A landscape with many valleys, sampled at points; each row gives a point and its height.
From any point a ball rolls to the lowest of the 4 points nearest to it. It stops when none of these is lower. Distance is the straight distance between rows; heights are no part of it.
k197: [193  92  90  99 167  89  85 131 131 125 168 117 158]  h=53.6
k298: [ 65 122 160 171  72 160 115 119 157  91 144 167 150]  h=32.5
k295: [132 165 118  79 139 132 171  95  86 153 113  63  79]  h=51.6
k78: [203 100 106  89 196 106 106 108 100 112 170 128 127]  h=12.9
k267: [196  97  85 105 148  76  80 140 146 143 162 119 159]  h=44.1
k126: [119 124 158 144 141 139 124 132 118 128 115 148 129]  h=41.3
k415: [ 54 142 121 155  41 130 151 146 154 125  86 147 130]  h=26.0
k427: [182  77  99 114 129  89  73 157 141 145 164 144 169]  h=26.7
k403: [ 82 166 103 160  86 144 149 119 185 107 123  99 129]  h=8.8
k17: [125 162 135 122 152 133 160 105 120 140 100  98 105]  h=35.7
k467: [194 118  80  66 141  85 110 135 117 172 130  74 116]  h=42.0
k738: [170 114 134 116 186 121 124 126  96 125 136 126 111]  h=80.1
k700: [164 137 104  70 139 114 140 131  97 170 105  78 107]  h=46.0
k991: [ 85 136 152 156 109 139 127 114 144 116 109 148 134]  h=29.4
k178: [103 155 143 151 141 154 140 103 142  92 128 120 124]  h=55.7
k693: [ 67 145 128 162  81 140 145 123 158 119 103 133 130]  h=16.9
k565: [123  80 171 128  96 121  91 158  97 146 142 205 145]  h=43.9
k870: [ 95 116 178 165 117 164 112 125 122  99 164 193 141]  h=30.3
k187: [153  72 127 114 111  91  96 170 116 157 121 162 149]  h=20.1
k3: [ 88 136 160 173 114 174 118 112 150  84 148 177 150]  h=19.8
k362: [ 88 160 133 154 100 130 161 135 147 140  86 119 119]  h=21.5
k64: [122 118 167 157 142 155 125 125 107 100 138 186 142]  h=39.5
k305: [113 139 115 121 101 112 159 155 111 170  78 118 115]  h=28.7
k80: [ 74 108 187 168  86 158 111 127 123 111 146 202 140]  h=34.1
k205: [112 111 167 145 121 132 122 147 110 142 106 175 139]  h=47.5
k868: [106 142 139 148 141 140 153 128 125 126 106 125 116]  h=16.5
k515: [152  95 150 132 149 117  98 154 113 141 128 162 138]  h=37.8
k946: [182 125 103  61 155  98 117 116 102 162 139  79 108]  h=11.5
k720: [116  94 179 142 124 143  94 146  93 132 149 200 149]  h=49.9
k322: [ 87 134 120 168  79 153 103 125 199  59 159 136 150]  h=37.9
k940: [115 141 146 125 146 121 150 127 111 149 101 112 105]  h=20.8
k805: [149 140 133 105 179 131 155 100 101 131 119 101  89]  h=60.8
k161: [114 133 109 124  89 110 158 164 109 175  76 131 121]  h=27.8
k200: [ 92 147 145 172 132 173 130 110 156  69 156 159 150]  h=18.6
k972: [121 185 128 109 145 152 172  89 120 134 124  68  85]  h=49.7
k721: [100 145 105 165  93 150 120 117 212  61 148 102 142]  h=25.4
k297: [101 167 133 143 126 144 160  99 153 119 110  99 117]  h=55.6
k773: [148 117 111  96 126 101 131 149 112 170 104 111 116]  h=30.5
k751: [140 116 161 152 181 151 135 127 108 100 137 166 140]  h=52.8
k600: [134 149  90  92 100 104 156 160  99 179  84  98 105]  h=32.3
k934: [128 163 126  99 141 131 166 101 109 149 112  81  90]  h=42.9
k377: [185  99 115 106 170 100 110 145 107 144 131 136 132]  h=62.4
k317: [163  88 112 113 135  90 105 163 108 169 122 136 131]  h=22.2
k137: [127 104 156 145 155 138 115 143 107 134 130 171 136]  h=50.4
k201: [ 79 136 157 172  96 179 105 113 152  68 185 185 159]  h=29.3
k686: [114 134 160 162 164 167 137 116 121  89 139 158 143]  h=49.0
k950: [154 142 106  66 132 111 167 123  86 185 106  73  92]  h=57.7
k737: [ 76 126 168 173  96 168 118 113 143  94 156 178 149]  h=27.2
k434: [ 70 111 159 160  76 135 127 138 129 127 104 164 136]  h=38.1
k211: [161 132 140 111 193 137 139 101  93 116 129 123 106]  h=80.5
k372: [151  98 162 138 165 138 107 148  94 119 148 176 144]  h=56.0
k31: [ 90 176 101 154  91 150 144 110 200  87 128  86 128]  h=14.7
k100: [182 106  84  88 136  85 112 152 122 168 125  98 133]  h=30.4
k826: [200  89 124 105 193 120 104 130  99 114 158 140 136]  h=48.3
k855: [183 142  52  45  90  84 143 139 104 195 130  58 116]  h=59.1
k924: [195 112 113  90 193 114 119 109  90 124 155 116 112]  h=48.6
k865: [115 127 139 127 117 116 136 159 119 155  97 137 121]  h=26.5
k450: [101 169 131 141 148 148 159  91 151 112 116  97 110]  h=55.9
k757: [ 95 138 136 148 108 131 143 142 131 146  93 129 123]  h=24.6
k626: [ 80 122 136 170  78 168  96 119 192  53 171 159 154]  h=40.3
k423: [ 93 144 158 170 122 146 137 118 150 101 127 138 134]  h=44.9
k346: [182  91  82 106 130  73  78 149 150 154 145 104 164]  h=10.2
k274: [135 141 145 124 159 133 149 117 113 129 114 115 110]  h=38.3
k634: [ 84 135 102 161  59 144 104 137 213  75 135 116 138]  h=25.2
k46: [191 109  45  84 130  61  96 117 152 161 172  71 150]  h=61.8
k230: [106 179 112 128 133 144 168  88 149 115 118  77 103]  h=54.2
k790: [193 102 102  85 166  92 109 131 114 146 138  97 116]  h=76.1
k272: [112 161 109 114 108 126 185 142 113 159  92  95 107]  h=38.0

Two balls start at each pair of points below. Name the first point that both come to, or write never.
k211 / k865: k868
k773 / k137: k187
k751 / k737: k3
k377 / k372: k187

For each start below, name the point where the ball stops.
k295: k868
k272: k868
k100: k187
k230: k868
k80: k200
k626: k200
